A landscape with many peaks, sampled at points; each row gives a point and its height.
A climber steps from a point to the highest of its 4 nearest points, and stops where none of them is higher. Distance is the straight distance between rows; heights are no part of it.
J822 (h 45.3): [204 115 147 139 108  45 113 131 129 159 177 175 111 111 102 155 131 118
  75 103 117 115 129 151 150 126 144 127 133 116 144  77 135 158 152 126
 122  91]
J215 (h 63.1): [176 130 142 159 102 106 126 218 134 152 149 170 136 114 141 116  93  88
 123  53 151 120 101 142 180 138 129 130 186 137 141  72 143 111 124 134
 148  86]
J455 (h 50.1): [111 148 141 121 164 116 148 105 141  54 131 129 122 162 160 168 121 191
 108 109  81 177 117  85 142 121 176  75  98  96 160 138 134  79 129 145
 106 155]
J3 (h 60.7): [100 102  61  95 130  94  91  31 108 153 135 111 102 142 174 146 107 121
 116 190 143 156 113 144  99 137 131 110 115 125 140 162 100 172 165 149
 101 183]
J178 (h 40.7): [ 92  58 114  87 136 130 132 113 111  96 130 180 119 141 144 137 118 186
 187 121 126  61 120  88 104  92  77  69 134 169 136 126 163 148 136 101
 119 177]
J533 (h 42.4): [124 118 119 117 146 166 103 207 114 176  67 111 160 120 105  91 108  82
 145 135 128  92 139 148  72 124 123 178 143 164  60 129 128 138 143 161
 122 171]
J939 (h 53.5): [158 130 177 116 106 168 153 112 128 181 142 102 121  97  83 103 133  98
  70 165  97 154 137 156  98 113 158 182  90 155  83  89 144 140 126  82
 166  81]
J462 (h 50.6): [119 100 139 131 140 114 158 152 122  89 145 162 148 150 145 142 104 187
 145  91 146  79 132  87 164 113 102 105 166 129 124 125 151 105 127 102
 116 117]
J295 (h 54.8): [ 84 116 100 119 137 140 117 129 137 104 116 118 154 113 145 124 140 154
 160 144 167 109 136 127 119 122  89 122 127 127 107 143 136 124 113 120
 103 159]
J701 (h 27.0): [118 152 163 152 143 171 163 200 117 138  41 125 151 122  69 105  93 142
 101  83 139 129  83 152 114 176 135 151 143 108 103 129 115  78  86 112
 161  70]
J279 (h 54.5): [145 136 144 110 141  81 125  90 139 134 142 129 114 138 138 163 121 140
  71 130  95 166  95 114 150 101 177 130  77  95 127 113 122 119 134 136
 101 126]
J205 (h 52.7): [136 105 175 126 167 133 163 118 120 144 150 108 115 116 110 189 114 171
  52  94  98 147  84 102 125  97 215 102  84  68 136  92 148 132 108 114
 133 113]
J269 (h 30.0): [145 120 103 133 123 165  97 213 144 228  44 110 160  96 109  95 110  61
 118  91 126 143 135 175 102 150 126 190 123 142  80  93  93 125 132 147
 143 144]
J185 (h 38.3): [ 94 100 102  81 100 113 110  75 114 126 177 151  95 155 173 129 119 178
 148 152 130 102 124  95 108 126  82  71 139 174 175 122  99 155 194 129
  89 196]
J851 (h 54.7): [115 150 203 155 146 221 179 116 137 126 111  76 157 106  93 125 135 188
  76 133 116 170  98 122 113  95 157 134 104 118 111 138 148  98  99  87
 145 120]
J654 (h 44.0): [122 123 146 107 118 128 139 133 173 171 111 112 144  71 112 127 140 138
  97 190 133 125 132 163  92 108 150 171 113 142  53 129 126 148 156  80
 139 105]
J59 (h 57.5): [130 142 163 126 154 165 137 104 149 114 131  99 124 127 130 166 138 141
  85 109 106 196 107 114 154 115 173 112  92  66 142 147 137  96 105 139
 130 127]
J456 (h 59.7): [ 94 155 144 138 138 136 166  82 183 116  96  88 136 135 133 151 130 150
  72 166  85 182 104 115 109 128 162 167  64  92 105 147 119  88 121 118
 140 132]
J31 (h 47.5): [177 126 173 161 145 123 158 160 142 155 127 101 123 140  85 122 153 154
  75  68 132 129 103 134 157 113 166 139 123  88 142 115 114 122  94 139
 151  59]
J286 (h 35.1): [131  76 110 114 141  62 115  98 154 131 123 147 142 140 164 158 107 164
 124 123 141  85 119  87 129  94 123  94 119 115 120  91 109 137 139  99
  91 196]
J131 (h 52.6): [108 106  92  89 135 143 100  64 164 153  91 100 123 131 174 121  98 132
 108 233 138 148 119 151  79 138 128 156 112 122 112 151 134 169 146 129
 111 206]
J194 (h 58.2): [162 145 189 141 125  91 143  75 121 126 160 129  89 158 140 173 182 110
 109 122  85 169 141 105 161 107 176  87 103 108 196 129 104 115 125 153
 133  84]
J623 (h 46.1): [101 159  95 151 134 156  96 187  98 124 110 126 116 103 125  99 120  49
 168 142 155 128 180 167  92 179  54 147 167 142  96 160 146 133 129 153
 123 163]
J922 (h 44.6): [111 201 132 145 160 147 129 184 107 133  74  96 143 105 107 114 132  28
 143 112 109 143 153 152 150 194 106 167 131 130 134 143 100  88 114 116
 171 112]
J42 (h 55.1): [164 144 150 133 109 109 112  76 153 173 141 101 106 157 145 143 165  97
  51 148  86 163 130 134 127 135 167 150  83  90 160 111 104 130 134 113
 120 109]
J940 (h 47.2): [ 86 128  93 129 106 144  91 147  67  71 147 152  97 128 143 112 103 108
 205 119 174  89 170 128 105 158  63 106 181 185 152 147 119  97 120 158
  96 141]
J884 (h 40.5): [ 92  78  93 102 109 103 120 125  96 126 126 173  95 171 181 135 118 200
 180 115 102  71 122  98 116 119  92  58 125 139 163 138 136 101 156 103
 117 165]
J861 (h 49.9): [ 72 127 117 129 147 191 139 110 175  95  80  95 167 135 157 119 132  95
 142 147 133 152 115  99 119 130 108 165  93 113 107 176 123  99  95 135
 131 181]
J684 (h 34.9): [121  97 128  75 117  67 101  25  98 127 173 159  91 114 150 153 124 154
 126 201 153 129 125 123 135 120 143  81 138 152 129 131 129 210 168  93
  97 195]
J725 (h 45.8): [121  97  84 123 101 156  72 184  84 121 154 187 120  97 140  96 102 117
 174 129 153 107 166 156  90 143  88  90 187 178 117 139 154 145 152 162
  93 135]
J291 (h 57.7): [147 164 116 159 122 114 126 144 139 119 134 103 125 118 127  90 142  58
 179 103 133 149 157 159 151 164 129 148 148 126 138 162 108 139 132 173
 147  98]
J892 (h 47.9): [ 86 124 108 141 157 127 138  95 108  62 150 128 141 146 164 154 127 184
 143 126 110 113 120  60 159 118 143  78 132 119 150 136 161 133 132 141
 110 166]
J393 (h 47.4): [154 108 156 106 111 146 141  72 161 170  89  91 134  96 110 125 138 121
  62 235 116 178 103 153 112 107 152 184  91 154  80  83 142 131 161 101
 154 151]
J355 (h 46.8): [145  89 140 110 124  41 139 101 120 154 163 148 104  91 147 166 117 149
 126 154 127 113 109  97 157  95 163  94  95 127 106  70 150 167 175  86
  90 146]
J759 (h 50.8): [126 100 176 154 178 188 185 146 148 141 116 101 121 125  82 142 132 186
  55  99 131 157  58 132 129  97 173 170  76  87 157 129 146  98  92 120
 160 114]
J47 (h 45.6): [ 91 120 127  96 116 179 122  86 171 134 124 118 150  98 164 110 128 126
 105 224 118 133 123 120 106  94 119 136 119 146  72 150 132 160 120 112
 106 187]
J422 (h 58.7): [143  99  54 123  89 146  85 189 107 143 129 138 107 129 148  74 102 143
 182 114 167  91 141 163  71 133  80 119 147 131 114 142 105 131 136 204
 120 159]
J968 (h 48.8): [ 84 108  68 112 117 170  96  90 167 122 116  98 127 155 161 122 129 112
 128 187 135 135 129 116  73 131 132 150  95 142 126 157 124 128 137 167
 108 198]
J66 (h 53.1): [143 119  80 131  98  90  91  48 108 147 152 142 108 147 133 115 140 139
 156 198 147 103 135 165  90 136 124 106 137 165 142 147 103 185 153 136
 112 143]
J40 (h 56.0): [100 107 106 107 163 179  89 191  99  91 104 112 134 110 126  95 113 102
 184 164 158 111 156 123  74 192  54 125 132 155  68 206 134  75  82 131
 121 162]
J488 (h 38.7): [131 168 151 156 128 178 161 178 102 155 104 117 159 117  58  95 113 152
  99  97 126 162  91 156 158 155 110 153 133 104  93 128 168 103  98  85
 179  63]
J945 (h 60.2): [100 124 128 164 149  88 143 153 122  64 135 146 105 171 142 120 130 168
 206 109 129  60 149 110 150 148  74 109 181 162 169 128 138  90 148 116
 129 127]
J2 (h 50.9): [130 161 120 177 125 131 144 158 121 128 114 128 156 104 108 128 121 116
 164 107 135 132 126 160 148 135 104 159 146 126  89 146 115 125 111 122
 142 103]
J165 (h 61.6): [138 173 171 120  89 143 137  83 120 175 155  74 118 126 108 122 188  92
  88 187 104 183 161 170 131 125 146 167  95 140 110 138 133 124 130 109
 153  48]
J505 (h 58.4): [120 160 129 115 123 100 133  52 115  84 188 116 132 142 146 145 156 112
 148 117 103 135 176 114 172 125 125  86 139 146 137 151 134 157 131 112
 144 146]
J21 (h 38.8): [ 95 100  86 133 137 138 112 195 111  86 144 179 114 125 148 110 101 143
 208 112 127  62 138 131 118 110  78 120 179 142 134 137 163 125 135 136
 109 133]
J741 (h 37.1): [165 108  86 149  85 118 116 196 128 167 148 192 111 124 160 113  82 105
 168  81 135 106 107 152 110 126 117 133 185 149 155 117 117 157 151 154
 105 150]
J232 (h 34.6): [175 131 109 154 101 100 136 156 156 141 137 141 163 122 110 136 113 140
 117  83 145 119 110 124 153 110 140 162 140 119 125 123 102 147 111 114
 141 115]
J334 (h 46.2): [167 148 119 136 109  95 139 104 146 164 163 128 110 104  98 133 160 115
  76 120 103 137 135 131 139 136 147 155 128 133 119 111 129 140 125 114
 134  68]
J321 (h 45.7): [136 123 153 167 132 127 152 156 165 120 105 131 137 137  99 142 130 177
 101  70 122 107  95 125 158 134 152 106 140 101 129 119 133  66  93 138
 163  95]
J726 (h 53.9): [125  99  94 140 106 134 125 193 151 136  93 138 135 135 144 111 108 111
 158  86 169  82 135 119 111 137 112 153 155 116 108 104 126 138 110 158
 127 123]
J644 (h 49.6): [134 200 140 158 169 147 134 181  91 120  84 111 155  98 106 120  97  77
 138 121 124 149 148 152 158 166 106 158 160 129 142 138 122  78  79  82
 158  70]
J289 (h 51.1): [ 86  98 137 144 142 186 135 121 175 108  64 110 193 117 127 125 140 159
 125 151 140 117 118  89 125 139 109 175 108 137  88 144 142 115  79 115
 113 164]
J317 (h 50.7): [130 123  84 109 111 139  88  60 162 161 121 105 123 146 155 113 142 108
 108 199 128 164 144 151  85 135 163 176  94 137 135 176 108 160 145 125
 115 166]
J987 (h 36.0): [157  95 103 115 115  81 114 101 146 165 113 150 153 101 147 122 122 150
 121 192 144  99 100 137 127 108 126 136 130 152  94 104 124 175 150 103
 106 184]
J984 (h 54.6): [166 153 174 178 119 107 145 146 145 137 104 128 120 145 117 123 173  86
 114  98 141 153 142 126 160 114 141 136 119 101 160 123  97 103 120 162
 150  57]
J646 (h 57.1): [156 132 152 118  94  78 110  53 133 123 162 140 131 112 116 157 148 126
 105 186 109 138 148 168 128 126 129 115 123 159  85 129 109 176 146 102
 135 150]
J707 (h 47.8): [158 120 124 107 108  87 133 105 152 158 154 148 138  85 112 158 120 146
 110 182 131 109 150 128 147  99 104 124 155 161  94 109 128 189 141  97
 127 144]
J614 (h 46.9): [107 119 132 132 119 140 167 135 168  93 125 134 163 127 118 153 133 165
 110 114 134 137 131  94 114  96 135 139 125 116  71 119 121 126  97 101
 139 151]
J806 (h 58.9): [109 151  94 121 117 147 113  63 136 108 143 113 137 140 158 156 144 153
 140 157 118 133 151 113 123 112 138 111 123 130 122 162 106 147 138 140
 113 165]
J359 (h 50.2): [102 112 110 103 136 194  89 227  93 120  91 147 163  91 128  90  92  98
 173 139 155 115 122 143 116 153  90 138 139 136  82 150 160 113 110 119
 120 160]
J947 (h 51.0): [158 109 137 117 142  54 103  60 148 156 158 119  90 148 160 191 147 134
 124 154 107 149 112 132 133 151 164 110 118 109 170 114 125 130 157 140
 109 147]
J852 (h 45.4): [179 165 136 167 102  85 131 134 123  95 165 167 106 159 127 129 137  79
 163  81 139 115 128 111 157 129 148 140 159 114 231 114  80 127 163 175
 180  71]
J705 (h 50.3): [127 120  70 112 118 148  73 179 114 171  89 114 127 141 131  61 116 101
 140 149 128 111 151 181  45 136 121 153 143 155  75 145  98 148 166 164
 121 157]
J645 (h 56.6): [140 138 166 131 151  93 154 104  98 107 212 112  92 127 126 176 158 145
 122 122  87 143 143 114 155  86 177  80 129 122 164 100 133 145 147 125
 137  96]
J283 (h 52.1): [126 140 129 136 129 106 128 101 170 150 123 123 139 149 108 111 156 116
 102 122 104 165 122 143 127 126 154 160 105 133 130 151 123 132 115 132
 116 141]
J192 (h 44.4): [128  95 105 101 126 106 112  92 182 180  69  86 158 126 161 109 121 133
  99 217 161 145 107 127  95 119 154 183 104 108 107  98 135 146 137 103
 119 176]
J479 (h 52.0): [146 130 135 166 122 109 165 122 171  91 125 138 118 159 143 131 156 126
 133  91 131 128 130  87 166 128 148 134 140 110 164 137 104 108 107 156
 128  98]
J392 (h 56.7): [162 166 167 142 110 147 137 116 159 159 121 124 103 149 146 137 178  93
  97  97  97 171 129 123 154 136 151 130  86 110 163 124  94 119 108 163
 140  76]
J710 (h 47.1): [121 117 100 121 106 122 132 184  75  90 121 168  85 160 152 113  90 152
 196 149 149  53 124 122 133 157  71 124 144 162 199 138 121  92 144 171
 103 157]
J539 (h 48.9): [ 79  87 149  94 154 137 114  82 149  62 129 151 146 132 168 155 101 195
 137 122  98 122 101  64 124  90 121  38 131 132 120 116 154 133 122 109
 120 180]
J723 (h 42.3): [112 119 139 131 135 150 162 171 131 110  76 115 158 118 108 136 107 154
 118  94 170  98 102 117 138 131  89 133 127 107  85 144 147 111  98 110
 169 110]
J813 (h 26.4): [149 147 170 169 148 127 174 198 100 120 116 137 161 127  67 115  70 118
 122  69 132 113 114 147 178 142 137 148 187 117 147 125 162  67  86 114
 150  58]
J430 (h 54.4): [ 80  87 100  88 131 141 119  96 151 104 142 127 131 148 165 143 107 166
 131 150 121 136 107  96 121 105 104  87 116 141 125 155 125 137 126 112
  91 207]
J528 (h 58.6): [121 119 178 139 149 156 153  99 147 108 143  86 158 120 123 159 129 169
  87 149  96 152 109  78 127  90 145  76  92 108 109 111 162 108 124 104
 125 144]
J403 (h 44.5): [111 112  56 118  88 136  87 106 137 155  97 108 114 134 131  82 147 101
 161 200 151 103 147 167  71 135 143 127 124 127 108 180  86 153 137 175
 105 151]
J48 (h 56.3): [125 146 169 176 165 146 146 146 130 122  75 104 143 131 104 121 133 124
 125 119 146 136 135 139 152 199 134 151 123 106 166 146  96  66  86 133
 157  94]
J407 (h 49.1): [114 150 133  87 144  74 149 115 146 105 190 128 108 149 159 189  93 156
  96 103  92 123  90  81 129 106 187  36 131  93 175 132 135 125 164 123
 124 166]
J482 (h 48.4): [159 161  95 143  96 100 128 134 110 114 174 184 130 145 126 115 144  82
 180  84 110 119 149 147 169 133  99 128 171 144 179 125  87 157 165 144
 146 103]
J757 (h 62.5): [104 156 143 121 137 167 142  68 148  59 143  91 158 132 146 156 138 139
 114 139 117 167 146 112 140 112 123 110 108 119 134 161 154 133 102 125
 118 182]
J15 (h 56.4): [181 139 187 126 132  84 102  77  95 176 177 140  84 130 129 187 185  99
  61 113  86 136 139 115 153 121 168 102  95 105 169  86 144 135 132 115
 104  70]
J625 (h 48.1): [124 120 167 151 132 164 188 142 119  67 107  92 162 124  94 131 152 174
 114 105 150 134 105 151 154 133 112 140 136 133  95 146 150  91  74  85
 165 107]
J585 (h 50.5): [107  97 117  73 141 131 113  85 174 126 104 133 162 129 183 165  73 156
 110 156 111 119  80  76 101 114 105 108 102 117 111 133 144 143  97 129
 129 224]
J57 (h 51.5): [ 71 130  90  86 158 170 123  93 181 104 108 114 130 130 182 159  94 141
 116 172 118 135 114  82  93  94 101 137  76 103 106 171 145 130 108 136
 110 238]
J767 (h 33.1): [113 120 123 108  93 174  84 202 101 147 153 148 155  88 112  95 107  87
 145 137 140 131 143 170  95  99  87 135 183 153  64 138 150 173 148 132
 113 153]
J324 (h 51.9): [117 103  72 127  66 123 108 169  94 122 150 170  78 142 140  87  96 159
 216 127 132  72 134 163  81 125  67 105 187 154 178 119 130  92 177 168
 106 138]
J478 (h 55.0): [172 119 202 121 138  85 141  96  68 162 195 121  78 118  91 157 150 117
  87 120 123 136 142 128 154  95 171  98  96  96 130  77 160 169 134 105
 114  68]
J139 (h 47.6): [102  61 101 108 151 141 127 122 111  86 104 175 122 136 154  99 130 176
 189  97 137  78 123  96 128 119  67 102 127 146 114 152 149 128 118 138
 107 149]
J63 (h 46.6): [135 123  66 136 118 114 138  97 117 111 152 165 116 166 159 138 129 152
 184 105 127  94 138 116 118 133 124 113 140 136 169 121 104 118 143 151
 110 160]
J931 (h 56.2): [166 135 163 141 150  97 148 154 117 106 181 152 147 138 117 141 131 167
 102  93 112 118 134 119 143 100 111 100 173 133 142 103 132 136 122 124
 153 101]
J774 (h 62.0): [ 99 107 116 133 121 159 128 193 125 121 133 149 177  96 132 122  92 125
 156  94 149 114 124 132 137 105  75 141 163 162  83 111 156 146 115 108
 130 132]
J826 (h 54.2): [176 126 171 113 112 113 115  74 119 188 172  92  76 121 116 156 169 111
  71 168 124 160 133 129 140 138 184 149  80  98 138  90 154 154 145  91
 118  77]
J109 (h 50.4): [123 135 184 145 150 208 173 124 111 154 111  94 126 133  63 117 141 145
  56 135  98 154  91 157 116 115 189 180  84 108 127 113 156 103 102 100
 145  88]
J844 (h 60.3): [103  75 100 102 149 137 111 212 127 129  65 139 131 121 147 110  87 140
 178  94 155  68  98 101 111 167  85 146 131 130  99 142 132 100  59 143
 121 144]
J758 (h 31.7): [123  67 128 100 132  55 103  92  90 156 146 172 106 135 164 134 109 181
 144 154 178  73 102 136 144 117 108  70 150 135 125  77 108 184 195 105
 105 177]
J49 (h 52.8): [135 134 121 148 131  94 152 198 126  74 127 169 140 176 147 132  74 126
 179 109 140  57 122 113 195 167 108 137 184 125 217 118 100  93 119 116
 144 117]
J477 (h 58.1): [ 86 103  92 133 136 152 120 175 108 111  72 121 101 150 140  90 124 128
 201 114 164  97 139 114 109 168  82 142 110 150  96 155 130  90  82 144
 102 144]
J323 (h 54.9): [138 122 158 138 115 153 132 120 151 172  94 100 108 125 106 125 165 102
  70 136 117 162 140 154  95 121 177 182  93 119 130  98 132 108 124 131
 141  50]
J11 (h 49.7): [168 128 193 130 161 143 167 141 105 136 192 113 101 120  76 157 164 154
  68 103 147 144 124 146 152  89 170 134 100 104 120  90 149 131 119 117
 145  60]
J841 (h 51.2): [119 183 171 119 137 187 145  64 127 131 131  50  99 128 111 141 140 106
  52 161 101 202 133 153  95 161 175 187  67  97 165 142 147 108  99 144
 139  75]
J668 (h 38.4): [154 117 135 113 116 122 126  50 175 163 109 116 121  80 139 151 115 138
 101 229 134 135 116 149 144  87 125 136 113 148  49 103 165 181 167  87
 134 194]
J142 (h 48.2): [ 91 178 130 141 154 154 133 151 116 116  85  80 182  95  87  90 133  55
 154 114 169 137 139 134 115 171  89 169 134 131  80 168 112  94 114 127
 154 123]
J575 (h 44.2): [118 119  91 101 106  90 123  94 109 124 177 158 125 128 142 138 132 152
 152 124 144  88 149 129 129 119 124 108 160 169 127 132 123 167 156 127
 122 157]
J211 (h 55.5): [114 160 184 145 153 185 154 113 134  98 130  84 127 139 113 155 157 148
  81 121 107 207 131 124 159 134 127 115  87 100 129 153 131  92  96 127
 163  80]
J86 (h 53.2): [130 180 181 152 171 122 150 127 106  68 142 102 136 147 125 151 178 116
 120  84 108 186 124 114 175 134 145  98 124 104 197 144 126  73 117 155
 153  90]
J264 (h 55.2): [173 170 170 118 121 118 135  76 103 109 215 155 115 137 111 143 190 106
 102  88  85 166 160 132 164  84 141 120 143 126 156 116 122 133 142 132
 152  36]
J518 (h 43.9): [ 87 129 117 107 141  77 118  48 108  90 168 143 114 161 180 156 101 154
 163 139 105 130 122  84 124 127 137  51 137 140 155 146 103 137 185 121
  98 193]
J779 (h 42.5): [157 156 102 158 114 152 103 199 101 155 141 149 149  94 138  90 116  57
 173 110 134 119 158 175 148 130 100 136 175 150 126 125 141 161 135 137
 114 137]
J501 (h 49.8): [175 167 133 140 154 114 144 139 144  57 147 151 143 137 107 124 127 119
 168 103 133 126 133 117 182 139 100 119 170 134 160 121 121  99 126 143
 149  90]
J143 (h 46.4): [ 86  98  74 111 117 139 126 114 112  91 103 136  94 179 176 137 106 174
 184 129 135 113 109  79 128 128  73  59 107 138 193 143 108  73 141 150
  86 180]
J837 (h 42.7): [115  81  74  99 106 162  82 117 113 147 137 126 127 122 145 100 118 144
 118 197 155  84 165 155  88 106 117 133 152 162  92 144 103 188 158 139
 107 149]
J920 (h 46.5): [129 163  80 134 109 143  89 129 121 124 129 113 127 111 110  71 134  88
 164 162 131 113 157 170  80 130  94 136 152 140 118 186  99 186 147 150
 139 138]
J916 (h 45.2): [177  82 184 120 147 138 130 138 134 218 111  83 107 130  82 146 156 145
  63 112 137 154 107 124 121 132 175 199  71 109 132  77 120 120 100 101
 134  57]
J838 (h 17.0): [174 154 113 166  96 124 105 199 142 200 118 153 155 101 104  95 113  95
 114  75 121 136 139 156 109 140 163 177 160 127 100 108 133 146 126 121
 142  78]
J467 (h 42.6): [ 91 124  91 144 110 173 108 157 113 142  64 108 112 136 120  63 155 111
 187 183 164 122 160 135  69 155  93 118 105 136  90 163 114 111 144 177
 109 153]
J481 (h 47.7): [130 149  84 153  70 123 117 162  76 133 161 174  94 127 147  96 127 114
 189 127 163 112 163 166 103 130 113 106 172 150 178 127 114 138 178 179
 125 138]
J210 (h 59.2): [118 141 125 166 151 129 145 108 131  54 100 114 149 118 115 132 137 133
 154 140 141 130 140 108 151 159 112 114 131 142 145 177 119  84  92 128
 135 122]
J301 (h 53.4): [ 90 121 123 114 154 134 123 145 107  58 138 144 134 122 137 116 133 150
 186 130 141  78 153  94 139 140  65  92 152 166 153 148 144 122  99 126
 106 150]
J553 (h 57.2): [ 95 139  91 138 153 159 125 157 126  82  95 121 131 132 120 107 124  97
 188 138 151  94 158 125 119 190 104 118 131 138 120 179 118 108  89 149
 113 136]
J943 (h 55.4): [110 119 160 103 176 113 140 122 141 112 151 104 102 138 120 168 118 142
  83  85  97 131  80 117 140  92 212  93 108  83 166 116 146 104 118 158
 142 135]
J463 (h 47.0): [144 193 134 110 170 132 139 196  95  56 140 138 149 128 109 123  86 107
 149 109 110 122 171 118 173 170  97 122 172 138 172 160 122  86 101 115
 142  73]
J514 (h 15.5): [114 139 123 143 141 121 126 197 121 158  62 123 164 100  91 119  75  97
  94  71 138 175 117 153 132 165 132 191 137 102  97 107 120 101 103 115
 149 114]
J504 (h 34.7): [176 176 131 141 118 137 135 179 108 163 146 173 144  89 108 108 108  65
 142  60 123 160 143 158 161 148 151 159 171 135 146 106 133 127 122 124
 159  66]
J116 (h 30.6): [126  75 102  84 110  72 103  46 154 160 111 148 109 124 185 128 100 159
 138 156 175 118  67 112 107 106 136  72 116 109  81  89 137 194 151 118
 102 213]
J396 (h 50.0): [121 121  73 137 112 115 120 125 128 122 140 140 126 136 136  99 159 104
 160 117 142 106 137 146  96 139 105 132 137 156 121 140 107 169 124 153
 116 146]
J891 (h 45.5): [134 129 116 147 139 122 136 199 138  97  94 153 144 129 133 125  81 131
 170  76 150  83 127  91 160 169  89 141 174 109 147 107 135 110  85 130
 160 107]
J487 (h 58.5): [108 139 110 154 133 152 142 139 150 111  97 135 146 169 139 119 145 140
 178 109 151 119 135 104 129 140  94 128 134 125 141 151 124 110 114 150
 101 141]
J871 (h 46.0): [131 139 199 123 147 194 167 107 124 160 152  85 118 115  86 108 169 150
  53 136 109 162 110 134 122 121 179 153  75  96 109  96 148 140 106  92
 146  45]
J385 (h 44.3): [120 100 129 105 116  68 150 110 133 113 154 146 156 121 145 159 112 173
 102 136 113 111 111  82 118  99 135  76 127 125 106  94 149 161 151  91
 108 162]
J582 (h 56.5): [122 135 133 113 105 113 119  81 179 176  84  92 138 127 113 140 169 108
  88 184 106 164 128 158 102 135 144 178  91 143 114 114 135 159 154 120
 132 128]
J641 (h 42.9): [197 155 104 148  92  92 119 166 132 158 173 191 125 130 127 119 115  60
 139  82 114 132 119 142 151 122 133 149 167 154 165  78  97 153 163 152
 146  77]
J610 (h 4.9): [158 184 134 146 131 184 100 179  99 194  72 117 161 100  87  60 124  49
 103  68  98 207 130 163 135 159 124 176 143 133 104 100 147 134 160 111
 180  92]
J656 (h 52.5): [121 122 183 117 174 134 170 108  97 133 171  90 108 110  97 181 112 181
  76  98 107 155 104 111 151  79 201  71 109  97 124 116 140 126 110 119
 136 103]
J700 (h 61.4): [100 167 125 163 135 126 129 133 141  97 117 117 136 130 111 127 167  98
 143 134 149 153 157 127 158 147 121 132 130 109 118 150 105 110 113 136
 118 127]
J740 (h 63.0): [158 105 193 162 161  99 182 154  94  94 168 140 132 132 101 130 129 172
 116  63 113 120 130 135 172 102 145  95 163 114 143  91 144 115 151 117
 156  82]
J368 (h 52.2): [173 126 171 160 127 102 152 182 126 124 135 152 122 141  87 137 129 137
 108  44 147 122  87 106 173 125 142 116 139  96 163  96 112 108  98 153
 151  66]
J628 (h 30.3): [159 121 118 121 105 108 111 150 143 170  97 106 151 122 118  85 143  77
 120 142 116 127 145 165  81 130 150 185 125 136  95 110 112 175 151 106
 136 117]
J412 (h 53.0): [129 181 142 158 128 138 138 140 123 146  85 112 120 133  97 120 167  89
 101  87 131 161 127 156 150 159 136 180 119 130 138 145 114  82  95 146
 164  55]
J906 (h 52.4): [121 112 140 101 161  93 134 122 159 112 140 121 134 157 144 187  74 177
  88 101 112 142  72  84 134 111 196  84 100  73 126 139 128 106 123 130
 104 162]
J857 (h 53.7): [161 102 158  99 140  76 146 107 124 153 175 127 119 122 113 171 118 138
 101 116 120 126 116 115 136 101 185  81 114  94 132 102 166 139 158  93
 124 132]
J695 (h 51.4): [174 141 123 140 123  64 116 124 144 127 170 167 104 140 120 133 136 137
 130 107 121  91 149 139 135 141 147 126 144 141 175 101 105 156 161 145
 137 118]
J325 (h 58.0): [141 198 174 145 124 158 139  89 107 135 131 111 110 128  85 117 169  88
  85 119 107 170 153 144 140 140 128 157 110 107 139 120 118 140 100 124
 146  27]
J592 (h 48.0): [ 84 111 114  99 127 139  93 120  75  74 130 129 112 126 124 120 166 158
 199 184 167  81 155 122 109 132  58 104 129 175 131 193 146  91 136 132
  81 158]
J155 (h 47.3): [ 88  93  78 103 115 194 100 102 133  91  88 118 119 161 155 129 125 155
 173 154 158 112 130  91  92 113  93 110  86 157 132 173 136  93  98 156
  87 190]
J337 (h 62.3): [131 158 150  98 106 121 122  43 144 147 153 102 121 104 120 135 166 102
 105 178  92 173 149 155 120 127 164 157  92 144 113 125 144 169 151 119
 114 117]
J74 (h 51.3): [103  60  87 107 150 143 107 196 111 100 104 191 129 117 158 112 119 157
 181 119 154  70 132 112 103 107  71 135 128 142  62 137 183 132 109 125
 116 132]
J92 (h 18.6): [144 156 122 122  95 152 100 188 138 169  94 124 145 101 120 107 137  68
 125  91 114 153 146 173 126 131 139 184 148 144  96 123 114 151 134 134
 169 120]
J120 (h 57.3): [156 131 160 145 132  77 143 120 142 115 166 155 116 122 115 144 155 133
 130  92  91 120 133 103 176 104 155  71 149  98 158 104 121 120 162 128
 141 106]
J974 (h 52.9): [105 154 144 182 136 160 166 149 138 128  68  83 171 123  95 116 144 119
 134 121 143 164 137 139 149 143 125 145 126 121 110 154 120  84 102 113
 157  78]
J729 (h 39.3): [100 101 116 103 124  35 111  48 127 135 177 156 109 134 166 152  89 140
 149 165 143 125  90  97 134 127 147  57 121 130 126 102 133 156 190 102
  84 197]
J780 (h 46.7): [ 90 104  93 121 117 129 100 101 151 170 118 100 145 115 134 102 136 108
 137 192 125 127 143 165  91 112 137 169 102 140 107 148  94 174 142 129
 118 158]
J447 (h 52.3): [131 171  93 149 111 121 131 167  99 117 145 160 121 126 128  97 112  62
 174 106 152 110 165 153 136 158  99 125 173 147 154 140 109 121 142 152
 127 123]
J836 (h 40.2): [124 114  74 121  77 110 131 135 112 144 156 174 109 170 149 110 126 169
 157 112 131  53 158  90 105 119 105 122 151 166 152 117 109 143 143 138
 115 166]
J907 (h 53.3): [137 148 157  82 116 145  89  85 133 190 115  51  83 153 141 147 166  78
  21 161  81 189 136 149 128 146 167 189  49  80 174  71 153 128 121 139
 110  87]

Call two points neighbours if one is among the 4 nearest of the other. Go from one point of each pair to the other, from neighbour to neighbour, staying as high as possible. Name the lowest point that can't be avoided.
J774, J700 | J726
J215, J456 | J368
J844, J700 | J477
J3, J740 | J645
J3, J757 | J806
J945, J844 | J301
J337, J194 | J392
